Each row is a point on a landscape with many peaks, with its height.
A climber steps from a point to the highest of its 2 nearest points, and stops where none of them is higher. Distance is the straight distance between rows; heights are no part of it.
z_617 h=26.3: [-12   0 -10 -15  16  10   8  -6  13  -5  16  11  -2   5  -3  -6 -11 -17
  39 -53 -29  18  -2  24  11   4 -12   4  11 -40 -34   7  -1  21 -32  19
 -18 -27  29   7  16   2  39   6 -20  10 -15]
z_369 h=27.4: [  8  15  25  -6 -19  14   5  21 -11 -23   8  11  -6   4  27  23   1 -24
  18   2  19   5   6  -3 -11 -12   0  -5 -13  22   8 -15 -25 -11  44  -1
  13   4 -35 -23  -1 -31 -14  31  26 -12  26]
z_896 h=52.7: [ 29 -20   6 -18 -12 -14  -5  16   4 -10   0  24   7  -5  13  34  16 -21
  10  25 -10  16  -3  21 -19 -27  28  -3 -25  18  -6  -5  20 -20   1   3
   0  38 -25 -24 -35   1  17  -4  40 -16 -17]
z_240 h=41.5: [  5 -26  -6 -16  24   1 -25  14 -13  18  26   7   8 -43  -3  11  -3   9
 -28 -14  -8 -36  12 -57  -5   8  16 -23   5 -24  -7 -26  -1  31   3  14
  15  11  -9  24  18 -20  11  28  12  -7 -19]
z_776 h=41.7: [-13   0 -16 -11   6 -16  17 -10   7 -16   0  30   3  14 -17 -29 -14  13
   3  -6 -21  26  18   4  33   8 -10   6   5 -28 -23  27  -4  28 -36  -6
   2 -65   9  11  16  -8  19 -26 -25  12   0]
z_403 h=35.4: [ 13 -31   8 -18   3   7 -16  18  28 -17   4  22  14 -25 -29   9  12  12
   4   1 -32  -7   0  10 -10 -44  22 -19 -34  21  -2  23   0  -7  -2   9
 -33   0  -1 -11 -48  19  14   2  23  13 -51]
z_594 h=47.7: [  6  -9 -16 -13   8  -9 -13   0 -21  -6   1   3   8 -23 -14  -7   7  19
 -48  12   6 -31  13 -51  16   3  12  -8   3 -14  -6  -1   6  32   0 -16
  25  -1 -19  29  20  -9  -8 -14  13  -7 -18]
z_822 h=39.4: [-18  27 -25   8  -9 -26  20 -12 -10 -35 -26  -9  -6  40 -23 -30   6  15
 -23  19  31  -8  14 -14  30   0 -20  26  15   0  -2  19  -1  19  -6 -38
  18 -14  -5  11  25   3 -22 -27 -12  -1  19]
z_783 h=56.3: [ -3  22   5 -19   3  20  13 -11 -11 -50   7   1  -8   0  -3   6   0 -12
 -11 -33   4 -15  -6 -14  17  -9  -6   3  -1  -8 -18  -2  -8  41  22 -10
  17 -21  -8  12  31 -12  -2   4  13   4 -26]
z_598 h=42.4: [-11 -37 -21   3  30 -10 -12   5  35  18  13  37   6  -3  -8 -11  -2   4
  27 -15 -25  17  13  23  -9 -16  -9  12  -2 -24 -25   4  15 -21 -34  16
 -26  -2  31  -6 -19  13  31  13   3  24  -1]
z_247 h=47.2: [ -9 -12 -10  29  19 -17 -10  -8   3  56  11 -27  -6  -6  16  -7 -23  22
   1   7   7   8  -6  -5 -14  37 -20  -6  11 -19  19 -21   7 -21 -24  23
   1  17  28  10  20  12   8  14 -34   6  35]
z_883 h=42.7: [-20  24 -20  -3   1  -9  17 -15  -2 -48 -16   1  -4  25 -30 -28   6  11
 -17 -10   8  -7   9 -19  34  -9 -21  17  10  -6 -18  25  -5  41  -6 -28
  12 -39   2  18  30   2  -3 -21 -10   8 -11]
z_65 h=39.5: [  4 -23  -9 -18   7  -9  -6   3  30   5  15  33   9  -8   0   6   4  -6
  22  -5 -34  27   0  31  -1 -16  14  -2  -9 -15 -33   4  25 -14 -30  17
 -17   1  16  -8 -27  11  35 -11  19   5 -29]
z_39 h=48.0: [-19  11  18  10   0  34  -2   0  17  -1   1 -10  -6   2 -18 -14  -2  -5
  19 -33  -9 -12 -14  10  -5  -6  -8  -4   5  28  11  12 -23  -5  24   6
 -24 -25  29  -5 -14  10  -8  12 -10  10  -9]
z_363 h=50.4: [ -9   2  -8 -14  23  14  -9 -15  -3 -19  12   5   6 -20 -23 -14   0  14
 -14 -43 -16 -21   8 -27  26   2  -7 -12  15 -28 -23  13   1  43  -8   4
   0 -32  17  28  23   4  10  -5  -4  11 -47]
z_443 h=3.6: [ 11   0  -4   9  -7  19  -8   3   3   8 -18 -24   4   5  -5   7  19 -13
   4  -2   8 -18 -13  24 -25 -12   9   3   2  31  17  11  10 -26   7  -6
 -18  40  10  -8 -25  34  -4  -6  -6 -11  -2]
z_563 h=46.4: [ -6   9  -6   7   4  -5  14 -14   2   1  -8  -1  -8  27  11  -4  -8 -20
  25 -15   4  26  -8  28  -3   9 -15  26   9 -27 -24  -8   9  -1 -26  -1
  -3  -1  12  -2  18  -2  17  -3 -18   3  23]
z_758 h=12.1: [  6  20   2  19 -14  19 -14  12 -17  18  -6 -43  -3  -8  17  14   1  -2
   0   5  30 -25  -3  -9 -14   5  -1 -12   4  28  41 -11 -18 -22  39   3
   2  35 -13  -6   3   3 -24  25  -8  -9  35]
z_492 h=44.2: [ -4 -42 -23  11  24   3 -21  16  15  -7  -8  12   8  -4 -37  -9  12  15
  -9 -16   2 -24   9  -4 -16 -34 -12   8  -7   0  -8  15  -3 -12   0   0
 -32  18  13   6 -14  18   5  21  11  18 -17]
z_414 h=18.1: [ 13   1  16   2 -15   0  -5  14  29  35   5   9  -1  -7  37  30   2 -23
  36  24 -18  28  -4  40 -30   8  31 -23   4  38  17 -10  12 -35   8  11
  -8  23   2 -32 -31   2  18  10  -3 -21   4]
z_667 h=38.0: [  0  21 -14  -8 -18 -32  12  -5 -28  13   3 -19  -4   3  21   2 -19  21
 -30  35  17   6   9 -22  29  39   1  -8  10 -23  13 -17   5  27 -14 -14
  43 -20 -28  23  44 -18 -18 -31 -26  -6  34]
z_211 h=50.0: [ -1 -29 -20 -19  34  -1 -25   1   0  -8  20  24  12 -41 -29 -17  10  23
 -19 -24 -21 -27  24 -38   9 -10   4 -18   3 -36 -28  10  16  33 -15   7
  -3 -10   9  28   4   6  12  -1  13   5 -47]
z_911 h=39.6: [  8  22  20   1 -14  31  -9  -8 -24  13   0 -32  12 -29  -5  -3   5  17
 -27   3  -3 -23 -13 -24  22  19  12 -29   8  28  37  11 -14  13  29  10
  -1 -10   3   6  -5  -3 -27 -12   2 -14 -21]
z_78 h=29.0: [  9  25 -14  -6 -11 -14  15 -29 -20   3 -15 -26  -3  20  12  -4  12 -12
 -13   6  14  13 -11  15  25  23  -1  16  21 -25 -10  11  30  15 -41 -13
  19  18  -1  15  24  17   6 -51 -23 -18  -5]
z_435 h=54.0: [ -8  -9 -25  20  21 -14 -10  -5  -6  43  11 -29  -4 -10   7  -6 -19  21
 -10  -8  15 -14  -1 -26   0  28 -17   0  17 -30   7 -20  -2  -1 -17  15
   6  18  15  28  33   3   5  19 -26   8  22]
z_418 h=5.6: [ 14  -1  20  -6 -23  -1  -3   6 -15  30   8   1   8 -21  13   1   3  11
 -17  36  -6  14  -4 -18   9  22  18 -34  -5  21  33   2  -8  -4   8  12
   6  -4 -13 -10 -21 -16 -17 -12  10 -25   2]
z_905 h=12.9: [  7  -4  -1  28  -2   0 -20  16  -3  34  -8 -27  -3  -6  20  17  -6   2
   6  19  25 -13   2  -3 -38   6  -3 -10  -5  24  42 -18  -7 -34  21   6
  -1  40  -5 -11  -3   8 -11  33 -12  -6  45]
z_724 h=19.4: [ 14  14 -13 -17 -10 -32  18 -10 -27 -10  -3 -10  -6  17  27  23   0 -15
 -22  20  27   6  10  -3  11  18   6  17   9 -31 -11 -20  24  22 -15 -24
  42  23 -41  13  39  -9  -7 -26  -8 -15  21]
z_469 h=24.3: [  4 -39 -10  13  22 -48  -3  -4   7  21  -2  36   2   5  12   7  -9   9
  -6  38  -1  29  24  -2 -20   5  -5  16 -11 -34  -6 -22  26 -26 -33   3
   5  12  -8  -5  -6  -6   8   7   7   7  31]
z_591 h=23.7: [-23 -10  -2  14   5  18  -3  15  36  -9 -10   9  -6  22 -20 -12   5  -7
  31 -17  -8  -2  -8  31 -25 -31 -14  21  -5  19 -11   7  -9 -28   3  -6
 -34  -4  24 -14 -27  16   8  20   2  23   7]
z_26 h=38.1: [  3  21   4  -2 -22 -12  14 -13 -23  12   3 -15  -4   5  19  -7  -8   3
 -17  24  15  17  -4  -3  23  31  -1  -3   8  -8  12   0   2   6  -2  -5
  23 -10 -13   8  19  -9 -20 -32 -10 -16  20]
z_807 h=22.6: [  3 -20 -19  13  15 -50   4  -7  -6   3 -13  18  -3  23  14   6  -7   1
 -14  35  19  19  21   2 -17   9 -14  28  -4 -41  -9 -25  28 -15 -27 -13
  16  19 -16   3  16  -3  -1  -2  -3   4  39]
z_326 h=46.1: [-14  13 -14 -13  12   0   9 -17  -2 -27   3   9   1   1 -22 -22  -6  14
 -15 -25 -11  -4  12 -19  38   7 -11   0  12 -21 -18  22  -6  48 -16 -10
  10 -56   8  26  31  -3  10 -17 -18   8 -23]
z_481 h=56.2: [ -8 -29 -32 -19  30 -19 -10   3  -2  -4  19  31  13 -24 -20 -19  -7  28
 -29  -4 -11 -26  41 -51  16   3  -2  -7   6 -41 -26   1   5  38 -20 -10
  16 -31  -8  31  24 -12  10   6  -1  11  -7]
z_74 h=50.7: [ -3 -10 -25   4  22 -16  12 -12   7   5 -11  11   4  23   7  -7  -9  -8
  27 -13 -11  33   9  27   3  12 -19  24  12 -53 -32   0  19   5 -55   4
  -6 -10  17   5  19   2  35  -8 -29  10  17]
z_958 h=35.5: [ 16  -6   0 -10   5  -4 -16   9  -2  36  21  -8  -3 -26  25  33   3 -23
   3  -9  -3  -3 -10   1 -22  18  25 -25  11   3   2 -20  17  -1   7  23
   2  43   6   5   8   3  22  17  -4 -31 -11]
z_998 h=37.0: [  7 -32  -4  -9  13   3 -21  13  31  17  11  18  10 -27 -18   5  10   3
  10  -7 -31  -1  -1  12 -18 -19  25 -21 -10  12  -4  14  13 -16 -12  19
 -29   9  19  -4 -38  21  24   4   7   1 -35]
z_386 h=37.1: [ 12 -17 -16 -26   5 -14   3  -6   8   1  15  26  11  -4   8  10   4 -14
  16  -8 -30  31  -1  31   6   0  10   3  -1 -37 -43  -2  34   5 -41  14
  -2   5   9   5  -3   8  37 -24   7  -9 -28]
z_861 h=22.7: [-21  -5  -2   5   0  24  -1  10  24 -34 -19  -5   3  25 -38 -17  20   1
  12 -16  -2 -16 -15  25 -12 -41 -21  21 -11  19  -9  22  -8  -8   8 -11
 -37  -2  18  -8 -28  28  -4  -1   7  18 -24]
z_25 h=20.0: [ -5  -5  25  -1 -10  15   2  11  47  29   8  20  -3  -4   6   1  -3  -3
  40   6 -37  23  -5  38 -14  -2  23 -13  -2  41   8  12  -9 -33  -1  13
 -24 -22  21 -23 -45   5  10   3  -5  11  -8]
z_757 h=36.9: [  4  -8   6  13  -2 -24   7 -21   2  39  -3   3  -1   6  21  -4 -10   6
  -1  35  -9  43  -4  23  -2  34   1   2   6 -20   6  -9  32 -22 -42  10
   2   5  12  -4  -4   8   4 -28 -18  -9  22]
z_174 h=43.6: [  5  13  35  -5 -12  43  -8  -1   2  -4   0 -14  14 -27 -16   7   6  10
  -3 -15 -27 -19 -10  -1   1  -5  18 -41  -5  53  32  22 -17  11  35  15
 -23 -24  12 -13 -31  10 -16  -3  -4  -2 -45]
z_794 h=2.3: [-13  12 -12   5 -10   9   7  -1  12 -26 -24  -6  -1  43  -5   0  21 -27
  25  -3   6   8 -24  47 -17 -24 -13  38  -2   3 -27  -2  25 -22 -16 -14
 -16  29  16 -21 -19  26  14 -17  13   5   0]
z_55 h=31.9: [ 27  -8   1  -5  -7   5  -9  14 -28 -32 -11  -2   7  -8  -5  19  20  -7
 -21  10  22 -29   8 -23 -10 -27   9  -1 -21  17  12   2  -9   0  27 -15
   9  37 -39  -6  -8  -4 -18  11  30  -8  -6]
z_673 h=28.8: [ 17 -10   9   1  -8 -13  -8  14 -12   3  -1  11  -2   4  27  25   3 -16
   0  22  22   5   8  -6 -20  -6   4   0 -15   7  13 -18  -2 -19  19  -2
  12  31 -34 -16  -7 -15  -8  18  22 -13  28]
z_348 h=38.5: [ 14 -23  -2 -14  17   0 -24  13  -8  22  20   0   4 -38   2  20   6  -5
 -15 -14  -8 -21   0 -30 -15   5  24 -26   3  -7  -3 -16   8  12   4  19
   3  32   0  16   3  -4  16  20  10 -21 -22]
z_967 h=64.7: [ -1 -10  15  20  -2  -1 -13  24   4  13   1  13  -5   0  10   6 -17   4
  17  12  14  -4   8 -16 -24  -6  -8  -6 -17  23  23 -12 -36 -29  32   5
  -2  -3 -16 -18 -12 -23  -7  49   7   9  44]
z_97 h=32.2: [-28  32 -17  26  -3   2  10 -11 -10  -7 -16 -36 -16  21 -12 -27 -12  13
  -6  -8  30 -13  -5 -24  20  10 -30  18  23  -9   7  -1 -26  16   8 -16
   7 -15   9  20  37 -10 -24  12 -21  15  34]
z_381 h=51.8: [-18  -5  -7  14  23  17 -12   0  19  14   8 -10  -5   0 -11  -7  -5  -6
  16 -44  -1 -17  -9   1 -10  -3 -13   3  12   0  -4   1  -9  -5   4  10
 -22  -1  34   9   5  13  14  27 -14  10  -3]
z_436 h=19.1: [  8 -15  15  -2  -2   0  -8  20  46  45  16  20  -2 -21  19  20  -5 -10
  36  14 -37  22   0  26 -24   5  39 -35   1  39  15   1  -4 -26  -1  23
 -19   0  15 -24 -38   0  25  20  -6  -7 -16]
z_871 h=26.0: [ -7  17  17  -5  -9  14  13   6   3 -33   9  15 -18  13   5   4 -10 -26
  26 -21   5   9  -6  11  -7 -16  -7  11 -11   7 -16  -8 -23   0  30  -3
   1 -18  -6 -15   7 -22  -3  28  17   6  17]
z_56 h=31.8: [ 11  20 -13 -15 -12 -15  24 -20 -14 -17 -15  -4   4  28  13   5   7 -24
   4   3  -4  30  -9  34  20  14   1  23  10 -33 -32   8  32  18 -43  -8
  16   3  -1   3  19   8  23 -52 -14 -15  -8]
z_581 h=41.8: [ 13  -4   6   5   1  16 -23   1 -25  11  -7 -21  16 -38 -23  -4   8  27
 -39   6  -5 -37  -2 -45   9   5  16 -27   0  18  29   7 -11  18  17   6
  -5   2  -2  14  -8  -3 -18   1   8  -4 -25]
z_226 h=5.7: [ 11   5   3  -3 -17  -5   7 -10 -28 -15 -15  -9  17  -7 -22 -26  17  26
 -42  37   6 -15   5 -24  28   1   6  -5  -8  22  23  35   3  10   9 -20
  14  -9 -14  -2 -14   5 -31 -48  10 -13 -21]
z_953 h=17.3: [  9  10  -5   6  -6 -34  12  -9 -22   7  -6 -12 -13  21  39  24  -9 -14
  -9  25  32  19   7  11  -7  24  -7  21   3 -35  -1 -34  24  -2 -14 -11
  31  29 -30   4  32 -10  -8  -7 -12  -9  43]
z_67 h=47.5: [-12 -21 -23  18  35  -4 -17   3   8  29  13 -10  -2 -10  -4  -5 -12   8
   2 -31   8 -22   5 -20 -12   7 -15   5  13 -19  -4 -12  -4  -6  -4  15
  -9  19  25  19  18   6  15  36 -14  10  11]
z_538 h=34.6: [-33  16 -10  31  -6   0  10  -8   0  -5 -24 -21 -13  35 -20 -41  -6  16
   1   9  29  -3  -2  -8   8   8 -37  24  18  -2   7   5 -22  -7   1 -19
  -6 -12  17   5  14  -1 -29   3 -19  14  38]
z_274 h=60.7: [ -7  14  20 -28   9  31   5  -9  -6 -42  23  16  -7 -18   2  16 -13  -6
  -9 -50 -17 -17  -1 -15  15   2   3 -19   3 -12 -17 -12 -13  51  23  11
   9 -36   3  10  29 -18   6  22  14   8 -47]
z_820 h=6.9: [ 12  -5  12 -15 -21  -7  16   0  -2 -28  -7  17  14   7 -13 -12  18   8
  -8  32 -11  10  -3  15  15 -25  14   8 -28  21  -1  31   7 -10   2 -11
   2  -5 -16 -26 -38   8 -13 -44  29  -6 -30]
z_600 h=30.4: [ 18 -16  -7  -8   0 -17  -6  12 -20 -19  -2  10  -2   1  10  21   9 -16
 -22  10  28 -17   8 -24 -12 -16   3  12 -11  -8  -5 -18   1   3  17 -15
  22  34 -38   4  11 -12  -8  12  29  -8  11]
z_605 h=32.4: [  9  -6  -8  -1  13  -4  -7  -6   6  33  14  -9  -2  -7  24  23  -2 -23
  16 -21  -5  10  -9  25 -16  17   9  -2  17 -15 -14 -18  28 -10 -17  18
  -3  36  20   6  11  13  31   8 -15 -19   1]
z_852 h=45.5: [ -7   5  22   4  -2  41 -10  12  27  -6  -1  -6   8 -14 -20   9   0   0
  22 -28 -24 -23  -7  13 -23 -19  14 -27  -5  52  27  17 -26  -5  37   9
 -34 -24  17 -12 -33  17  -5  22 -13  12 -30]
z_57 h=4.9: [  8  -8  17   9 -16  -3  -5   4   2  38   0  -1   3 -10  15   0  -5   8
   1  32  -1  17  -3   1 -10  15  12 -21  -5  26  33   0  -4 -29   4  12
  -4   6  -2 -16 -26  -3 -11  -3  -3 -13  22]
z_929 h=24.8: [-28   4   5  13   1   8   8   8  18 -27  -5  14 -21  29 -16 -19  -8 -14
  34 -20   6   7  -4  15 -18 -27 -22  27  -6   3 -19  -3 -25 -10  14 -11
 -18 -18  12 -14   0 -12  -1  35  10  24  30]
z_649 h=11.2: [ -3  16  -7  23  -9  14  -9   3 -21  13 -11 -41  -2  -3   0  -6  -3  14
 -17   3  30 -30  -8 -23   4   7 -13   0   9  15  34  -6 -22  -9  28  -3
   2  19  -2  11   9   1 -32  14  -4   4  27]
z_214 h=7.7: [  6  20  15 -14 -28 -12  30 -14  -9 -21  -3  11   8  14   4 -22   9   2
  -7  37  -5  24  -2  17  30   2  10   7 -11  14  -1  29   7  -4   1 -14
  19 -25 -13 -23 -17  -2 -20 -56  12 -16 -11]
z_21 h=17.0: [  6   9  25   5 -12  -8   7  -1  15  36   6  12  -9   5  47  28 -12 -21
  37  23 -12  48  -6  49 -21  24  14  -3   7  10   0 -24  20 -36  -7  13
  -2  14   6 -29 -11  -8  18   9  -9 -14  27]
z_143 h=46.2: [  4 -33 -13  -1  24   4 -24   7   0 -10   0  11  11 -26 -36 -10  13  17
 -25 -15  -6 -29   8 -24  -4 -25   2  -9  -9  -5  -8  15   3  10   0   2
 -19   7   5  16 -10  14   5   6  15   9 -36]
z_899 h=61.4: [  6 -24  21  12   2  -3 -10  27  25  13   3  35  -5  -3   4   8 -11   3
  27  12  -6   9  14  -4 -25 -20   6  -9 -20  28  14  -3 -34 -32  18   6
 -11  -9 -14 -24 -33 -19   6  47  15  19  23]
z_583 h=14.0: [ 10 -16   3  18   2 -25 -23  19 -11  45   9 -15  -6 -14  33  25 -10   8
  -6  34  21   0   1 -22 -32  20  -3 -19 -11   1  39 -40   1 -21   7  16
  16  38 -21  -8   6 -11  -4  32   0 -10  42]
z_706 h=2.9: [  2  11  -4  14 -11   3   7  -6  -6  -7 -26 -16  -4  33   5  -2  19 -20
   5  11  25   1  -8  33 -18  -9 -11  29   6   9   1  -1  21 -29  -6 -14
  -6  43   2 -18 -14  25  -9 -16   5  -6  20]
z_351 h=10.3: [ -5  22  -3  16 -14  20   6  -2 -21 -18 -18 -34  -1  10 -14 -18   9   8
 -16   5  29 -25   0 -15  11  -7 -15   9   5  20  22  10 -22  -3  31 -17
   1   5  -8   1   1   3 -41  -1   5   3  14]
z_91 h=41.2: [ -7  31  32  -2 -19  41   8 -15 -10  -2   3 -22   8 -12 -10 -18   4  10
  -7  -7 -11  -7 -14  -1  25  11  -1 -21   7  37  28  23 -20   9  32   6
  -6 -38  13  -7 -14   0 -31 -22  -4  -6 -23]
z_308 h=51.6: [  4  12 -12 -18   7  -3   7  -9 -18 -34   1   2   2  -8  -8   1   7   4
 -35  -8   9 -24   6 -34  23  -2   3   3   4 -13 -18   2   4  41   8 -22
  32  -9 -21  25  34  -7  -4 -13   9  -5 -25]
z_547 h=37.9: [-22  16  10  -2  -8  10  20 -18  11 -10  -1  10  -2  18 -17 -35  -4   2
  15 -11 -18  24 -11  16  28   6 -12   9   4  -4 -13  28 -12  13 -16  -3
 -10 -58  21  -2  -1   1   0 -30 -16   8  -9]
z_127 h=34.2: [ 12   9  -5 -27 -11  -5  15 -14  -5 -18   7  12   5   8   8   6   6 -19
   4  -5 -15  24 -13  29  20   3   9   8  -1 -23 -35   8  24  17 -25   0
   9  -5  -1   4   9   5  22 -39   4 -15 -31]
z_446 h=8.6: [-11  40  14  -2 -33   6  32 -17 -17 -24 -14 -14   2  29   0 -33  13  -2
   1  27  11  15  -2  20  25   3  -7  16   0  19   8  27  -2  -9   8 -19
  15 -21  -5 -24 -10   2 -37 -52  -1 -12  12]
z_62 h=46.3: [ -3 -32 -33   3  31 -25  -3  -9  19  13   3  29  13   6  -2 -14  -2   8
  19  -5 -17  25  21  14   0   4 -19  16   7 -53 -31   3  29  -6 -56   9
 -13  -1  24   3   2  11  30  -5 -14  13   6]
z_755 h=42.5: [ -4   9   7   6  -7  -3  12 -10  -4  11   3  -1  -8  10  11  -8 -16  -7
   7  -1   4  21  -6   9   8  21  -7   6   6 -12  -6  -2  -7  -1  -5   2
   6 -19   6   4  15 -12  -1  -4 -14  -2  24]
z_113 h=9.6: [-12  28   7   9 -23  24  21  -4 -16 -30 -24 -29   2  28 -18 -29  21  -1
  -2  12  21 -11  -1  14   5 -16 -16  20  -1  30  16  22 -14 -16  23 -22
  -6   6  -4 -20 -20  12 -44 -23   4  -2  11]
z_200 h=5.8: [  6 -10  14  -2 -12 -11  12   4  19  -7  -7  34   0  16   7  -1   1  -7
  21  27 -11  31   2  31  -2 -16   8  17 -18  13 -11   1   2 -34  -5  -3
  -4  -6 -11 -29 -36  -7   2 -11  26  12   8]
z_811 h=20.9: [ -9 -15  16  -7  -7  16   0  12  50   9   2  21   6   3 -13  -5   9   7
  28   4 -41  15 -10  42  -5 -23  16   0 -13  34  -4  22   0 -29 -13   8
 -30 -21  21 -18 -55  20  13 -14   8  22 -26]
z_120 h=38.2: [ -9  11  16  -3  -7  17   5 -18  -1   7   9   1   3 -10 -16 -24  -3  12
  -8 -12 -17   5 -12  -5  30  18   0 -13   8   8   6  23 -12  14   3   7
  -5 -45  22   7  -4  -2  -8 -24  -8  -1 -25]
z_589 h=29.2: [  5   2  -6 -14  10   6   4 -11  -2  16  19  -6  -1  -8  12  10  -6 -16
  14 -37 -12   9 -10  13   7  20   3  -6  18 -28 -23  -4  11  15 -21  19
  -2   4  21  18  22   4  27  -3 -21 -13 -18]
z_291 h=6.5: [ 18  -7  13 -13 -21 -17   5  -1 -23   1  -3   9  15 -14  -6 -16  12  19
 -33  50  -5   7   5 -25  21   5  20 -19 -18  20  23  22   1   6   1  -7
  16 -11 -26 -11 -25 -13 -25 -38  21 -22 -13]
z_739 h=60.3: [ -6   1   4  19   3  -1  -9  18  -8   9   6  -6 -11   1  18   9 -22  -3
   8  -3  30 -15   3 -24 -17   6 -16   4  -7   3  16 -30 -32 -10  36   4
  11   7 -15  -3  20 -25 -11  50   3   8  50]
z_995 h=44.9: [ -7   2 -27   5   4 -24  -2   3 -19  24  10 -21  -3  -7  13   1 -24  24
 -27  14  22 -17   4 -40  12  29 -10   0  12 -30   9 -31  -6  20 -10  -3
  33  -2 -19  31  47 -15  -9   6 -18   9  31]
z_503 h=56.0: [ -5   9  22  -8  13  34 -14  -7   2  -8  19  -2  -1 -31 -11  11  -8   2
  -5 -52 -23 -24  -8 -13   7   5  10 -32  12  11   5  -2 -10  28  26  24
 -13 -27  25   8   6   0   6  17   2   5 -53]
z_159 h=25.2: [  5  29 -22 -16  -2 -11  17 -19 -21  -6  -7 -25  -4   4   5   0   2   2
 -24  -8  11  -5   1 -14  38  22   2   6  28 -30 -15   8  16  42 -29 -19
  33   4 -14  40  45   1   5 -37 -30 -11 -12]
z_512 h=55.2: [ 18 -22   3 -26  -2 -13  -2  17   7 -22  15  40   2  -6  11  31   4 -22
   9   3 -11  15   0  10 -12 -26  17   3 -23  -4 -28 -14  10  -4   5   4
   6  16 -26 -10 -12 -11  22   9  43  -5 -21]
z_270 h=58.4: [ 11 -24   4  -2   4  -1  -9  21  15  -9   6  30  -1  -4   1  20  -2 -14
  16  -5  -3   1   4   3 -24 -28  10  -1 -21  16  -3  -7 -12 -20  19   4
 -10   9 -11 -13 -21  -7  14  33  26   6   1]
z_480 h=24.4: [-28  18   7 -13  -1  23  10  -1  27 -24  12  10 -14  20  -8  -3  -8 -27
  55 -49 -26  19 -20  42  -1 -18  -9  13  -3 -11 -34   1  -8   8 -11   9
 -25 -32  30 -10   0   2  34  12   0  20 -13]
z_28 h=44.6: [  8 -24  -8 -10  20   0 -27  11 -19   0   2   6  15 -43 -23  -6   6  27
 -49   8  -7 -43  14 -66   3   0  18 -21  -4 -10   3  -8  -4  33   2  -1
  11  -3 -17  23   4 -15  -4  10  22  -1 -27]
z_103 h=36.7: [-33  10 -21  29  -8 -16  15  -8   5 -22 -42  -9  -5  54 -33 -45   9  19
 -10  27  32   0   8  -2  13   1 -38  33  19  -1   1  19  -7  -4 -18 -32
  -4  -9  14  -1  10  10 -28 -19 -16  11  27]
z_664 h=6.4: [ 17 -17  20 -16 -16  -8   9  11  10 -20   2  35   7  -2  -5  -1   8   5
   3  31 -18  18   5   6   8 -26  18  -5 -31  21  -1  17  -9 -13   5  -2
  -1 -13 -24 -26 -41 -11  -5 -15  37   4 -19]
z_888 h=34.3: [ 17 -13  16 -12 -11  18  -4   8   0 -39  -8   4  18 -11 -28  11  18  10
  -3   6 -12 -19  -4   6  -7 -45  12 -10 -40  35  10  27  -9  -2  20  -6
 -23   7 -17 -18 -40  17  -9  -3  23   5 -42]
z_806 h=27.5: [ 12 -12  18   5  -4 -30   0   9   0  17   1  29  -7  10  37  27  -6 -14
  15  37   9  34  12   8 -21   2   3   6 -16  -4   5 -30   6 -29   2   2
  14  18 -29 -23 -11 -27   1  17  17  -6  37]
z_824 h=51.3: [-11  46   9   4 -10  32  11  -7 -11 -22   3 -38 -22   7  10  10   1 -29
  14 -43  24 -15 -16   1   3  -3  -9   6  16  10   1 -11 -17  16  38  -2
   4  10   3   2  29 -12 -16  24  -2  -2  13]
z_524 h=28.9: [-16  31 -10   8   2   6  14 -11 -14   3   2 -31 -15   8   6 -11 -26   5
   2 -27   9  -3  -6 -17  24  25 -18   5  22 -25   0  -6 -26  34  -4   1
  12 -30   9  26  49 -18  -3  11 -34   9  26]
z_75 h=52.6: [  5  18  13  -1  12  36 -21  -3  -9  -2   8 -27   1 -32  -7  21   2   0
 -14 -47  -5 -44 -11 -23  -1   2  14 -28  18  20  13  -7  -6  25  35  18
  -7   7  16  17  12   4   0  22  -1   0 -45]
z_573 h=22.0: [  9  11 -30 -16   4 -32  17  -9 -20  -3  -7 -13  -4  13  11  13  -5  -1
 -26   7  15   0  16 -15  19  18   3  13  21 -44 -19 -13  24  36 -34 -23
  41  12 -30  36  48  -6   9 -27 -31  -8  15]
z_356 h=48.3: [  5  32   8   0  -3  30  -4  -5 -16   4  12 -38  -9 -18  14  23   2 -16
  -9 -39  13 -30 -17 -13  10  14  10 -12  21  10  10 -13  -6  20  34   8
   8  22   1  17  27  -3  -8  16  -2 -12 -16]
z_532 h=55.6: [ -4  12   1  10   3  20  -3  10 -10 -23  -2 -16 -12   0   0  11  -2 -14
  -1 -28  27 -29  -3 -20 -11 -15  -9   9  -1  11   6 -15 -26   5  45  -5
   1  13  -9   3  17 -11 -14  43  13   7  17]
z_257 h=4.2: [  3 -17   3  16  -2   9 -11   8  17  27 -10  -7   6  -2  -7  -3   4   3
   8   6  -6  -4  -7  13 -24  -5   7  -6  -2  31  21  12   0 -32   2   2
 -22  17  15  -8 -31  21  -3   4 -10  -2   7]
z_490 h=33.1: [ 18  -8   3  -3  -5  14  -5   4 -19 -29 -12  -8   9  -9 -24   3  19   5
 -22   1   7 -27  -2 -12  -2 -29   5  -3 -20  23  11  19  -6   3  24 -10
  -7  17 -15  -3 -19  10 -17  -5  19  -2 -26]
z_523 h=15.5: [  5  -3  -1  15   2 -28  -5   1 -14  28   5 -14 -12   5  39  24 -11  -5
  -5  24  32  11   4  -2 -23  22 -11   7  -2 -22  15 -42  14 -17  -1   2
  22  35 -21  -2  24  -9  -6  18  -6  -5  47]
z_674 h=41.3: [ -3   5   4  27   5 -19   5 -19  -1  43  -3 -24 -10  12  31   0 -20  11
   5  22   7  35  -6  22 -12  44 -20   6  11 -30  15 -23  26 -27 -40  12
   5  13  20   0  21  13   3  -7 -40   2  44]
z_387 h=26.1: [  4 -26  14  19  12 -35  -3   3  18  34   0  32  -7   3  27  14 -14   2
  17  39  -4  37  13  12 -28   7   0   9 -14  -8   7 -27  12 -43 -14   8
   1  10  -7 -22 -19 -13  10  25   5  10  40]
z_110 h=21.9: [-19  -2  18  -4 -11  28   8   8  31 -23 -11   3   8  15 -32 -20  16  12
  16  -4 -26  -2 -15  31   0 -35  -8  11 -20  35   1  32 -11 -12   6  -8
 -36 -28  15 -17 -50  25 -11 -21   6  22 -30]

Where does a climber stop that starts at each point below?
z_414 | z_74
z_706 | z_291
z_929 | z_74
z_807 | z_74
z_240 | z_274
z_446 | z_74
z_480 | z_274
z_97 | z_363
z_911 | z_274

Call two points neighbours if one is among the 2 nearest of the other. Go from one point of each pair to the other, from neighbour to neighbour, staying as high as possible. Name the lowest point that can't be avoided.
z_363 and z_74 | z_667
z_274 and z_481 | z_594
z_381 and z_435 | z_67
z_274 and z_967 | z_356
z_363 and z_481 | z_211
